Points, in no order, along strands that fork, close into loops and pass close to each other.
Two points are linked if the straight distance between their rows is under 103. Some points are linked to none.
K731: [ 15 -42  -2 -27 -36  14  19 -35 -42  36  -8  11  21  -4 -35  22 -35  -9
  23  42   5  -2  39  41  55  71  36 -18]
K289: [-21  37  32 -32  -6  18 -12 -19  34  78   4 -50 -47 -56  -5  -1  59  32
  49   8  -4 -54  -3  -6 -78  13  16  -3]
K542: [-19   7 -21 -16 -40 -49  34  -6  40  43  16 -46  48  49  11   3  -1  -4
 -22 -34 -34  -6  26  -9 -38  -1 -38   7]
K701: [-14  -4  57 -28  10  52 -52   7   9  -3  30  12 -26   6  32  25  19 -14
  32  27  49  -9 -31 -30 -28 -37  -3 -18]
K696: [  1  18 -35  22  19 -29 -22 -47  34  -3   6 -27 -11  24  15 -32  35  43
 -38   6 -40 -23 -36  -5 -56   1  39   9]
K658: [ 20 -35  77 -15 -16   7  21 -11  43  29  12   5 -28  28  -8  22 -36  33
  42  11  65  20  34  -8  32  36  15 -21]
K308: [-15   8 -70  53  21 -43  33   6  -6 -28  -6 -17  16 -10  19 -27  14  11
 -51 -26 -41 -10 -25  25 -10 -37 -15  31]
K627: [ -6  -4 -72  52  18 -46  47  -6   9  -4  -5 -28  -5  10  13 -54  16  32
 -47 -20 -28 -22 -23  31 -22  -9  12  15]
K516: [ -2  -5  52   7  30  30 -50  21  41 -27   5   9  -2  28  11  32   8 -25
  23  13  50   9 -19 -36   1 -36  -1 -18]
K929: [  3  -9  -8   1  -3  15 -31  22 -11 -38 -34  40  51 -26 -26  53  13 -68
   6  11 -69  21  39  29  23 -12 -11  -2]
K652: [  3 -13  39 -24  -7  -6 -43   6  75   9  20  -9  22  89  33  52   8 -11
 -27  -3  -4  11 -17 -36  -8 -26 -30   8]
K643: [  8   7 -26 -25  26 -15   5 -25 -45  21 -18 -14 -42 -44 -55 -30 -31   9
  27  25  19 -12 -46  49  12  73  69 -50]
K195: [-19  24 -19   2 -15   4  55  15 -61  13   0  -1 -11 -51  -7 -53  -4  18
  34 -13   2  -8  -1  32   3  28 -21 -13]
K461: [-21  23 -43  10  28 -15   7 -23   4 -10 -24  16  56 -19 -49  32   5 -24
  10   9 -34 -33 -10  63  10  -2  26  14]
K445: [ 10   3  -9  41  -1  25 -18  41 -45 -57 -11  11  -5 -26  11  -8  -5 -14
 -36  -3   1  31  -2 -32  28 -37 -30  24]
K408: [ 44  10  22   9  -1  58 -30  30 -57 -39  13  20 -52  -5  19  -4 -24   3
 -32   6  38  36  11 -78  43  -9   0  12]
K799: [ -5  52 -69  36  11 -10   4 -12 -78  -8   9 -20 -58 -55  13 -63 -10  28
 -15  -9 -23  -6 -58  13 -30  18  -4  11]
K153: [-35  40 -14 -12   7 -25  38 -22  19  54  -1 -43  46 -25 -31  -8  24  18
  55 -16 -34 -37  18  23 -61  11   9 -10]
K438: [-10   5  43 -18  29 -11 -10 -15  80  20  18 -14   9  19  -7  16  11   5
  47  -1  17 -19  -3  -5 -33  -4  17 -17]
K363: [ 42 -13 -11  21 -46  25  -7  25 -67 -28 -16  36  -4   9  22  18 -14 -11
 -64  22 -23  57  58 -56  33  -5 -18  33]
K62: [ 14  41 -58  48  22   6  -1  13 -90 -27  29 -35 -79 -52  15 -59  -7  29
 -49 -23 -13  12 -54 -25   5  -6  -2  30]
K265: [-35  37  -3  15  -6  15 -18  25 -25 -33  12  -3  10 -19  29   6  22 -16
  16 -13  -7 -19 -31  -9 -34 -51 -41   9]
K568: [ 28 -28  58  -1  23   6 -21 -28  48  11  20   6 -55  55  37  -2  -1  47
  -7  19  47  23 -15 -43  -1   3  37   1]
K996: [-30  37  -9  -5  40 -22 -24 -23  60  24  -2 -36  14  26  -5   2  48  13
  18  -8 -40 -45 -29  -9 -83 -27  22   9]
K709: [  8 -35  60 -15  12  24   2  31  35 -12 -20  39   6  25 -14  34 -38 -46
  35  -3  39  20  63   4  42  -5 -30 -14]
K533: [ 17   0  -3  -4  38   5 -22 -36  17 -12   3   7 -16 -18 -31 -13 -22   0
  16  19  29  -3 -36   6  24  32  57 -24]
K839: [-10   1  64 -30  14   4 -34 -36  69  32  19 -26 -12  11 -11  19  19  33
  44  17   8 -16 -16  -9 -30  17  36  -6]
K835: [ 12  -6   7  44  59  -4  10   8  30 -30  -1   4 -43   8   7 -50 -14  12
  -7   0  36   3 -41  -4  19 -14  25 -10]
K68: [  9 -45  33  -1  16   9  -7   7  35 -21 -16  38  11  20 -24  31 -20 -28
  10   6  16   6  44  10  50   3   4  -8]
K792: [  1  -1   0 -24 -34 -42  22  -5  54  44  25 -35  30  78  44  15   2  12
 -42 -24 -36   3  10 -14 -43 -12 -40  21]
K801: [ -2  13   5  11 -56  15  25  48 -61 -13  -5  28  -7  -3  48 -15  -7   1
 -13 -25   7  22  41 -24   1 -29 -75  26]
K464: [-30   4  32 -51 -37  39 -17  26   6  51  49 -13 -28   5  62  40  48  -8
  -6  15  26 -10 -12 -13 -76 -55 -17  -3]
K723: [-18  25  13  45  62  34 -10  51 -39 -61  -3  10 -54 -64   9 -30  -4 -21
  13 -17  27  16 -61 -16  36 -45 -33   6]
K893: [ 10  13  12  19  48   3 -16  -4   6 -26   2   0 -46 -16  10 -49   5  23
   8   3  24 -11 -39 -16 -19  -5  20  -6]
K558: [ -1   4  34 -11 -25  32  33  32 -42  -5  -4  30 -14 -31   3 -38 -22   1
  50 -14  62  19  31   0  20  12 -33 -15]
K720: [ -9 -36 -36  14   7 -16  21  15  16 -21 -36  20  43  10  -2  22   2 -37
 -26 -17 -43  -9  35  31  39 -14 -18  11]
K116: [ 34 -34   0  23   5   5 -25 -20  10 -29   3  15   2  46   3  20 -11   2
 -56  11   6  38   0 -47  34 -10  28  13]
K682: [  5 -20  10  -7 -23  -4  55  52  -8   4 -31  28   6  23  21 -17 -22 -10
  -4 -38  24  18  66   3  33 -11 -59  -2]
K936: [  6  31  -7  20  52  19 -27  -3 -46 -30   7  -6 -82 -56   0 -54  -6  13
   4  -3  32  -2 -57 -25   9  -5  15 -10]
K65: [ 16  -5  -1 -10 -57   7 -24 -32 -33   2  26  12  29  31  29  21   8  18
 -45  15 -18  32  17 -42 -18  16  -4  23]
K940: [ -3  44 -38   5  21 -19 -11 -52  -3   5 -13  -6  27 -40 -43  -5   5   9
  13   5 -22 -31 -50  48 -32  33  50   0]
K672: [  4  21 -71  27 -34 -26  15  -9 -59  -2  10 -11  28 -12  12 -29  11  18
 -33  -3 -42  -7  -2  30 -28   7 -18   9]
K699: [ -6   1   5  -7 -40  27 -26  36 -18 -18 -13  31  55  -8  -8  27  14 -45
  17  -6 -42  19  62   6   1 -10 -46  -5]
K595: [ -9  16 -23  -7 -11 -39  59 -14  20  63 -15 -62  12 -10 -18 -41  25  41
  27 -14 -40 -30  14  25 -49  25  16 -10]
K35: [ 10 -31  11   8   0 -24  78  23  19  25 -16 -16 -40  32  23 -62 -16  35
   8 -17  46  -4  20  11   7   4 -11 -16]
K39: [ -6 -13 -21  33  22  36  12  63 -64 -41 -33  43 -37 -62   3 -17  -1 -28
  -4 -23 -13  48  14   1  66 -34 -55  28]
K545: [  3  -7  -6  18  23 -26  20 -10  50  31  -7 -28 -50  27  27 -58  26  55
  -2  -6   6 -27 -12  -4 -42   0  12   7]
K72: [  5 -18   7   4  31  -9  10 -35  28  -3   6  11   1  14 -28   4 -16  19
  14  23   6  -9  -6  24  11  32  50 -16]
K762: [ 18   4  -9  18  70   2 -21 -18   6 -27 -12  19 -35 -41 -40 -12 -25 -13
   1  14  22  -8 -43  18  45  20  67 -14]
K830: [-28  49 -42  35  20 -10  17   0 -29 -21  -9   5  10 -44  -9 -12  13   4
   8 -11 -32 -24 -38  30 -24 -16 -15  11]
K151: [-11  -4 -18  36  30 -44  27  46  55 -27 -11 -17  -5  44  28 -15   6 -13
 -39 -35  -3  -1 -26  -5  -7 -64 -48  13]
K783: [-32  21  10 -16  18 -18  26  -5  38  34   3 -13  55 -19 -40   7  -5  -6
  54 -14  -2 -21  31  21 -26   2   2 -13]
K106: [-25   9   3  14  25 -18  22  54  43 -26  -3 -15  -1  36  39 -12   4 -25
  -5 -41  13 -17 -16 -10 -17 -74 -67   3]
K528: [  7 -14  38  11  12  10 -16  30  30 -37  -5  15 -13  39  32   7  -8 -12
 -10  -5  35  18  -8 -40  15 -48 -19   3]
K619: [ 21 -27  50 -24 -18  -5 -21   0  50   5  22   7  -4  88  28  35 -10  12
 -24  -9  24  22  14 -35   0  -9 -13   8]
K588: [-37  22   6 -32  14 -36   6  27  67  27  18 -45  53  39  13  19   7 -33
  25 -34 -10 -24   9 -17 -45 -46 -41  -1]
K376: [ 36 -26  33  12  10  28 -38 -17   8 -29  18  22 -23  16  -6   5 -21   5
 -21  21  38  32   1 -45  38   1  35   0]
K984: [ 14  12 -20  -8 -28   1 -24 -37 -29   3  22  -1  13 -25 -15  -3 -15   6
  -9  19  -9   7 -14  -7  -6  40  27 -14]
K605: [ 16  -3 -17  18  -7   6  10 -15 -34  -9   7   4   2 -19  -4 -25 -17  12
 -20  13  -1   5  -9   0   7  19  15  -1]
K787: [-45  67 -48  23  -3  -6  29  10 -59 -10   7   0  14 -66  -2 -28  20  -6
  23 -41 -31 -21 -23  50 -28 -15 -58  16]
K964: [-22  -3   9 -12  39 -35  30  -6  76  25   2 -22  26   9 -36  12 -10   0
  50 -13   8 -27  25  24 -12   6  13 -14]
K332: [ 22 -14  -1 -16  -5  14  10  -1 -77  19  -6   7 -49 -32 -23 -56 -41  12
  17  14  57  28  -9   3  48  67  27 -42]
K124: [  8 -32  59   6  33  21 -58  -1  73 -36  12  14  16  50  -4  52  -2 -29
  12  13  35  21 -12 -23  23 -27   7 -13]
K118: [ 21   1  16 -15 -20  39  14  22 -75   0 -14  31 -32 -49 -15 -35 -44   2
  37   1  54  32   8   2  48  52  -9 -31]
K211: [  3  25 -52   4   4   4 -63 -31 -21 -26 -17  26  48 -45 -57  45   1 -42
 -30  24 -59  -8 -25  29  25  21  39  12]
K629: [ 15 -14  17 -11 -73 -16  35  -9 -12  32  21 -19  -3  40  43  -5   0  39
 -28 -10   8  10  35 -19 -35   9 -10  13]
K790: [-12   3 -18   7  81  -1  16 -14  23 -27 -48  32  12 -39 -35  10 -12 -32
  27  -8   6 -35 -28  63  59 -21  27  10]
K630: [  4  11 -43   9   1 -12  32   2 -71   2  -4  -1 -19 -41 -16 -55 -14  14
  10   1   3  -7 -23  26  19  31   4 -15]
K935: [ -2  45 -88   9 -25 -11 -23 -13 -91  -6   5  -9  -2 -55 -28 -21  -9   4
 -12  -6 -39  -2 -33  29   1  47  12   0]
K854: [  1 -51 -11   6  16 -18   0  44  47 -32 -42  33  39  25  -3  53  -5 -71
 -27 -12 -41   9  29  16  39 -32 -26  19]
K538: [ 18 -20  55 -45 -64  -2   6 -21   5  55  29 -20 -27  35  53  25  16  51
 -22  15  22  18  25 -32 -36  13   4  16]
K849: [-19   9  -2 -39 -23 -41  30  15  50  44  21 -40  63  23  -8  30 -10 -23
  13 -33 -21  -4  55  -7 -26 -13 -49  -1]
K467: [ -1  19  16 -34 -73 -15  15 -38 -13  67  26 -46  30 -31  -4   8  30  37
   9  10 -31 -21  16   7 -55  42  19  -6]
K168: [ 23  28  13 -25 -20  64 -86  -7 -59 -20  31   9 -23 -19   8  21  -4 -15
 -21  25   5  18 -19 -67   8   0  12   2]
K63: [-42  16   2  19  63  31   6  59  -2 -43 -38  42   6 -59 -34   6  16 -56
  51 -28   4   4 -19  35  36 -47 -43  -2]
K223: [-15  18 -41   6  66  -5   0 -15  19 -26 -49  24  34 -43 -45  27   2 -36
   1   5 -31 -35 -38  66  44 -23  35  25]
K592: [-16  43  11  -6  24   8 -60 -39  42  -8  12  -5  36  -4 -30  35  22  -2
  23  25 -15 -28 -47   9 -37   1  32  -3]
K264: [ 10 -19  15  -9 -24 -23  -7 -44  36  55   4 -38 -25  23  19 -13  36  68
   2  14 -25 -15  -6 -10 -48  45  42   4]
K281: [-13  20  10 -23 -56  -6  39  -8 -19  43  13 -36  20 -34   6 -22  10  24
  24  -4 -14 -14  32   5 -44  20 -19  -7]
K299: [ 49  -7   9  16 -23  28 -17  21 -61 -33  -1  27 -19  10  14  -3 -25   7
 -58  12  15  58  36 -71  50   4   2  23]
K47: [ 20 -33 -51   4 -53 -34  40 -20 -22  16  -1  -7  42  46   7  10 -12  10
 -55   1 -22  20  33  10   6  24  -6  11]
K309: [-24  56 -14 -11 -20  32 -79 -22 -23 -18  16  -6  47 -26  -1  50  30 -37
  19  21 -35 -24 -55 -13 -47 -17  -2   0]
K294: [ 11 -15  65 -33 -30  11  10  33   6   4   8  20 -19  26  31  -3 -12   8
  19   6  68  21  44 -52   5 -10 -34  -1]
K925: [-15  34  59 -41  30   7 -33 -24  58  63  15 -34 -31 -24 -12  20  44  25
  58  24  10 -38 -17  -3 -66   2  28  -4]
K135: [-10   7   6  32  25  32 -27  50 -35 -50   4  12 -35 -25  26  -6   5 -18
 -11  -3  22  10 -34 -42  26 -53 -36  12]
K382: [-23  16  15   3  -4   7   3  48  -1 -28   0   0  12   9  26  -1  13 -25
  19 -27  15  -1   4 -14 -26 -57 -62   2]
K675: [  7   3 -53  25  -7 -38  65  -1 -10  16  -3 -40 -15   9  12 -79  22  46
 -22  -6 -28 -20   1  23 -45  12   1   4]
K78: [ 17 -12  92 -37 -21  17  14   9  36  23  18  -3 -31  22  25  19 -11  20
  38   3  64  11  32 -30  -9  -6 -11 -10]
K174: [ 14 -49  43  14  42  13 -42  -8  70 -28   3  38   2  43 -30  58 -22 -23
  -1  11  18  13  19   2  47   2  19 -11]
K691: [-15  -9 -43  40  29 -43  12  29  34 -39 -13 -10  26  16   8   0   7 -24
 -49 -26 -28  -6 -27  18  15 -50 -14  26]
K827: [ 27 -26  -1  10 -61   5  -4  21 -27 -14 -22  41  14  37  22  21 -17 -19
 -45   4 -10  54  68 -32  18   1 -25  21]
K248: [  0  -4  58 -33   2  36 -29   1  12  24  28   0 -51   7  42  -6  20  22
  10  18  56  -6 -13 -31 -35 -27  12  -2]
K390: [-15  27 -29   8 -26   3 -57 -15   0 -29   1  10  78 -15 -18  44  22 -35
 -13  23 -72   1  -5   8 -18 -11  -6   9]
K663: [ 23  11  12  -3  14  56 -63   5 -54 -37  36  -8 -48  -8  15   2  -1  -6
 -39  10  21  27 -30 -77  20 -16  26   4]
K271: [-41  57  27 -25   5  15  -9  -2  -3  14   5 -16   7 -38  -6  11  28 -18
  52  -5   1 -42 -17   5 -68 -32 -15  -5]
K3: [ 21 -34  51 -10   2  14  22   0  20   9  -6  20 -19   9 -18  -5 -32   9
  35  26  64  14  17   6  40  40  22 -22]
K9: [-27  28   6 -11 -54  32 -20  33 -40 -17  -6   6  54 -23   7  23  20 -39
  32  -8 -41  -6  36  -3 -29 -26 -66   6]
K635: [ 18  16  -2 -33 -50  13 -67 -42 -48   6  26  -5   9 -36 -29   8  -8  -4
  -9  26 -11  14 -14 -21  -8  58  34 -18]
K440: [-10  19 -27  13 -20 -14 -33 -19   4 -14  17  -7  57  15  13  25  24   1
 -33  -1 -39  -1   1   0 -26 -19  -8  14]
K279: [  1  25 -23  -1  11  24 -40   1 -49 -34  -3  28 -11 -57 -38  -9 -21 -21
  17   1   9   6 -27   9  40  28  13 -18]
K226: [-16 -13  51 -36 -14  30  12  32  11   9 -18  26  36 -14 -30  23 -24 -33
  55 -15  23  16  77   9  22  16 -41 -19]
K782: [ 23 -28  15 -12 -46   3  19  39 -10  -5 -29  46  23  35  14  28 -25 -29
 -14 -13  -9  30  83  -7  28   5 -43   9]
K351: [ -5  -6 -15   1  -8 -20 -21  -2  27 -18  16 -17  19  43  41  11  18  -2
 -36  -4 -19   0 -19 -28 -33 -31 -15  11]
K869: [-16   8 -36  17  -9 -29  61   6  -6  47 -18 -53 -26  -9  20 -77  30  59
  15 -16 -27 -34  10  13 -66  24  -7   6]
K465: [  6  41 -76  36  -8 -22  11 -12 -75  -5  11 -32 -20 -36  16 -52  18  39
 -33  -3 -52  -8 -43  18 -46  12   3  17]
K128: [ 10 -26  16  -6   9 -16 -16 -24  56  52  -6 -23 -54  44  25 -33  38  72
  -6   4  -8 -24 -16 -20 -40  14  21   8]
K631: [ 18 -43  24 -18 -72   4   2 -44  -4  34  18  -9  33  37 -24  45 -13  22
  -1  30  -9  23  34   7  14  70  22  -9]
K841: [  8 -42   1   9   9 -14 -22  24  62 -39 -19  12  24  50   0  59 -12 -45
 -47  -3 -31  14  20  -8  34 -23 -33  20]
K746: [-33  32   9  14  30  40  -8  39 -31 -42 -18  34  -8 -52 -14 -20   4 -32
  54 -30  22   6 -17  11  27 -22 -50 -10]
K838: [ 26 -38  22  -6 -44 -14  46   0   1  28  12   4 -13  49  23 -11 -21  31
 -19  -6  34  33  37 -13  -5  13  -5   6]
K628: [-24  49  18 -16  39  -1 -47 -29  58  10   4 -21  24   6 -10  30  46  -3
  39  14 -14 -38 -46   6 -73 -25  27   4]
K872: [ 27 -30 -42 -22   7  12   3 -37 -77  13 -18  11 -24 -21 -45 -12 -42 -15
   8  31  20   1 -15  30  73  66  58 -23]
K991: [ 12 -47  38 -17 -45 -31  70 -16  28  62   8 -41  -8  45 -12  10 -11  36
  18   4  24  17  46  13  13  53  12 -18]
K188: [ 14 -51  67  -8 -13  -7   7 -32  57  29  22   6  -3  63 -14  35 -25  31
  18  11  24  23  25  -5  18  44  30 -17]
K733: [-35  24 -13  13  82  11   6  28  19 -40 -53  45   7 -62 -42   1  11 -43
  41 -18  10 -20 -40  49  50 -35  -3   7]
K26: [ -9  28  -3  51  66  16  -4  41 -43 -45   4   4 -82 -70  -5 -57 -12   1
   0 -23  35   8 -73 -11  31 -26  -9   4]
K71: [  8   5 -18  29  21 -20 -26 -24  15 -28  21 -11  -6  24  25 -17  22  23
 -48   4 -14   4 -32 -21 -20 -23  25   7]
K471: [ 19 -49 -37  42  24 -34  38  18  17 -29 -16  -5 -24  42  21 -12 -25  14
 -78 -13  10  23  -5 -19  46 -22  19  36]
K428: [  6 -18 -34  38 -15  -3   5  23 -21 -42 -13  10  18   2  20  -1  -6 -13
 -69  -8 -29  27  20 -12  29 -31 -26  28]
K495: [ 10 -47 -32   7 -12 -44  46  -2  38  12  -5  -2  16  61  11   4 -15   3
 -43 -17 -11   5  28  20  12   7  -9   5]
K449: [ 38 -35 -36  36  13  -3  21  -2 -16 -25   6   7 -19  38  12  -7 -13  15
 -81   1  -1  38  10 -36  52 -10  34  24]
K253: [ -8  49  -4 -27 -16  16 -70 -45  -3  -8  19   3  36 -33 -26  33  13 -22
  23  31 -25 -16 -38   0 -36  22  25  -8]
K721: [-19  19  -5 -28 -51  -2  70   7 -54  46  -5 -24  20 -51 -16 -47   4  14
  38 -16   1  -6  38  30   0  29 -18 -16]
K517: [ -7  33 -43  23  31 -32 -32 -56  35 -12   1 -21  29  10 -10  11  31  18
 -32   3 -58 -18 -52  21 -46  -7  43  10]
K300: [  5  -3 -80   7   7   1 -25 -37 -45 -18 -27   8  43 -47 -37  33  -3 -30
 -38  25 -73 -13  -9  33  44  24  38  26]
K566: [-21  19  35 -36 -16  37 -33  11   4   7  30  -4   6   3  38  33  24 -13
  19  11  20 -26  -7 -26 -49 -58 -24  -7]
K426: [ 33 -58 -29  28  39 -23  70  -9  -7   3 -20  -6 -36  37  12 -41 -14  15
 -35   9  27   4  -1  26  46   1  36  -6]
K285: [-42  60 -15  -3  -8  10  10  28 -41  -6   0  13  35 -49 -22  -8  17 -22
  52 -38 -24 -16   0  22 -18  -9 -54  -2]
K828: [ 14  33   1 -48 -46  38 -92 -23 -78   7  46   1 -17 -38   2  20 -19 -12
  -9  22  -4   9 -22 -51 -13  29  31  -9]
K148: [ -8   0  28 -43  -9 -23 -15   7  75  40  27 -35  11  78  57  36  20   4
 -21 -12  -9   0 -10 -28 -42 -33 -30   5]
K421: [ 20   3   9 -23 -59 -15  -4 -56  11  79  13 -60  -5 -10  11  -5  49  59
  -2  17 -39 -18   4   1 -46  67  40   1]
K133: [-23   2  30 -23 -12  -5  20  14  24  22   1   1  48 -12 -33  19 -14 -13
  50 -22  14  -6  63   6  -2   8 -24 -15]
K16: [-22   6  61 -58 -20  17 -16   7  32  76  39 -35 -36  -4  36  25  47  16
   2   9   1 -24  -1 -12 -69 -26  -2   2]
K931: [ 22 -43 -56  29 -43 -24  23  -5 -27 -15 -17   3  26  30  12  14  -5  -5
 -78   2 -34  33  34  -7  26   1  -7  28]
K956: [  6 -37  26   1   9  -9  -4 -44  48   9  20  11   4  44 -19  26 -19  21
   6  18  13   6   6   1  22  32  32 -12]
K479: [ 25  -3  68 -47 -66  33  -8 -13 -17  56  37  -4 -32 -12  30  18   5  34
   6  28  46  10  10 -36 -21  22   7  -3]
K853: [ 29 -37  27   6  36  10  45  -8   3  14 -11  18 -45  -2 -19 -40 -36  20
  28  14  64   2   6  20  52  34  37 -35]
K807: [ 10 -17 -20  18  77   3  19  -1  -8 -16 -24  22 -42 -30 -22 -36 -22  -8
  10  11  40 -18 -37  40  69  11  40 -16]
K114: [  2  33 -28 -13   8 -12  -5 -32 -22  18 -14  -6  -4 -47 -52 -26 -16   8
  34  14  -2 -11 -38  44  -9  56  45 -25]
K277: [  3 -35  21  10   0 -18 -43  -2  66 -15   7  12  42  79   1  68   1 -34
 -33  -2 -22  19   2 -13  15 -15 -18   7]
K579: [ 12 -34 -27  -3  22 -29  58 -44 -11  35 -18 -23 -36  22 -34 -38   7  34
  14  55   1 -27 -17  56  16  61  55 -20]
K728: [-10 -19  -2  31  68 -25  10  20  62 -37 -19  12 -12  17  -7 -17  -2 -12
  -4 -12  27 -11 -27  15  23 -40   8  -6]
K50: [-10 -21 -25   9  35 -47  42   8  73   4 -15  -7  20  46  -2   1 -13 -19
 -12 -31  -2 -23  17  27  15 -22 -15   9]
K669: [ 18 -23  60 -15  29  10 -12 -12  41  24   9  -3 -81  32  46 -24   7  47
   8  17  46  -5 -11 -37 -30  -2  32  -6]
K871: [-51  59 -10   3 -12  31 -16  37 -47 -22   0  16  40 -47  -6  19  26 -41
  47 -27 -43   3   7  20 -20 -32 -79   2]
K184: [  3 -57  -6   7  26  21 -40  11  11 -44 -43  33  22 -31 -19  65 -13 -62
 -29  27 -65  24  15  10  68 -27  35  19]
K111: [  6 -26 -17  24  36 -38  65  15  62  16 -21 -23 -49  44  23 -65   0  35
  -8 -24  17 -11  -5  11 -12  -8   1  -4]
K159: [  6 -17   0   5  69   7  51   1  -4  -1 -34  19 -53 -32 -17 -55 -25  14
  48   2  51 -19 -24  50  51  24  39 -35]
K562: [-15 -14 -26  16  10  11  -7  29 -10 -35 -36  40  37 -43  -9  22  -1 -43
  -1  -5 -45   5  25  36  54 -29 -17   5]
K200: [ -8  41 -35   7 -14  11 -80 -16 -24 -35 -13  13  63 -42 -44  58   7 -51
  -4  28 -69  -7 -12  13  -8  13  12   7]
K22: [-26 -13 -14  15  64 -29  39  20  62 -22 -25   3  23  12 -19   7  -3 -36
   7 -31   9 -27   2  36  30 -37 -11  -2]
K466: [-31  33 -10  -6  20 -43  -2   2  42   8   9 -37  39  23   9  15  36  -4
  11 -19 -32 -31 -25  -2 -76 -47 -22  12]
K378: [-20  17  38 -40 -26   9   4   5  17  88  21 -51 -42 -39  22  -6  52  30
  26  -3  -2 -37  22 -19 -63  -2  -1  -1]
K934: [-20  40  10  -4  -4  50 -46  20 -38 -18  25   3 -17 -24  32  18  16 -26
  18  11   3 -17 -38 -19 -36 -41 -23  -1]
K352: [ 14  -1  37 -16 -52  21   6  24 -35  -4   3  22   7  13  37   4 -10   4
   4 -11  32  16  50 -38  -3 -17 -44   6]
K911: [ 38 -51   1  -5 -49  11  19 -37 -48  29   7   5  21  29 -27  10 -20  18
 -19  46   0  23  25  19  41  78  36 -12]
K744: [-24  12  44  -9  -1  46   6  48 -33 -33 -11  40 -12 -47  -5 -15  -8 -22
  69 -15  40   9  16  -9  28 -13 -55 -18]
K470: [ 13 -25  -7 -15 -70  -1   0 -22 -12  16   4  24  55  19 -25  41 -10 -10
 -10  21 -30  16  62  11  18  52  -4  -1]
K784: [ 28 -15  42  -7  19  22 -47 -26   8  -1  39  11 -45  34  21   4  -9  30
 -26  16  38  32 -19 -59   7   6  47   7]
K324: [ 28 -40  35  -3 -26 -16  24  12  25  -1  -4  31   1  78  20  19 -40   9
 -25 -12  36  36  40 -22  22  12 -15   8]
K488: [ -4 -23  -7   5  -2 -11  75  28  14   8 -12   3   1  16   8 -34 -24   2
  12 -31  33   0  41  19  20  -7 -30  -1]
K127: [-13  40 -45  12  17 -24  -7 -36  23 -14 -10   0  52 -11 -39  15   8  -6
  -9   1 -51 -29 -28  53 -22  -8  27   9]
K119: [-14  17 -34  19 -52 -21  43  25 -45 -10   2  -4   9   7  44 -27  -3  12
 -16 -36  -4   4  37  -6 -19 -26 -68  13]
K626: [  5 -24  20  28  11   2   8  27  18 -38 -10  25   2  21   2  -1 -17 -19
 -10 -10  26  21  21  -6  37 -27 -19  -7]
K501: [-17  24 -53   7 -67 -21  29   2 -48   7  13 -11  37  -4  23 -24  12  16
 -18 -13 -48  -1  23  -2 -42  -8 -36  15]
K860: [ 12 -26 -35 -44 -26  10  -7 -34 -74  20 -27  10   6 -43 -52   4 -33 -26
  21  32   2  -2   1  45  48  86  43 -31]
K384: [ 21 -13 -33 -10  19   3   6 -22 -59   1 -11  -4 -55 -30 -39 -37 -35   3
  10  16  31  -7 -35  22  45  62  59 -44]

A tip is a point with one link. Name the tips that can be reached along the links from each point below, in the order of the rows.
K629 | K830, K309, K479
K378 | K471
K63 | K300, K470
K762 | K62

A fork is a point with three links, a tip a point with one. Leave the first point through the second and follow the links. Name the first fork or tip that comes.
K309; K253 | K652
K438; K839 | K566
K127; K461 | K384
K200; K390 | K127
K352; K801 | K62
K159; K807 | K658
K116; K376 | K701
K265; K382 | K783

How many points has the smallest loop of links through each point below? Write - if it is on no loop.
K35 | 24
K16 | 18
K223 | 15
K853 | 10
K893 | 14
K691 | 22
K124 | 6

Name the points in between on the shortest way along the links from the first point to the second, in order.
K50; K135 | K495, K47, K931, K428, K445
K630; K663 | K605, K984, K635, K828, K168
K929; K253 | K562, K720, K854, K841, K277, K652, K148, K792, K542, K849, K588, K466, K996, K628, K592
K390; K744 | K440, K351, K71, K696, K517, K127, K461, K223, K790, K733, K63, K746
K124; K784 | K516, K701, K248, K669, K568
K195; K545 | K721, K281, K467, K421, K264, K128
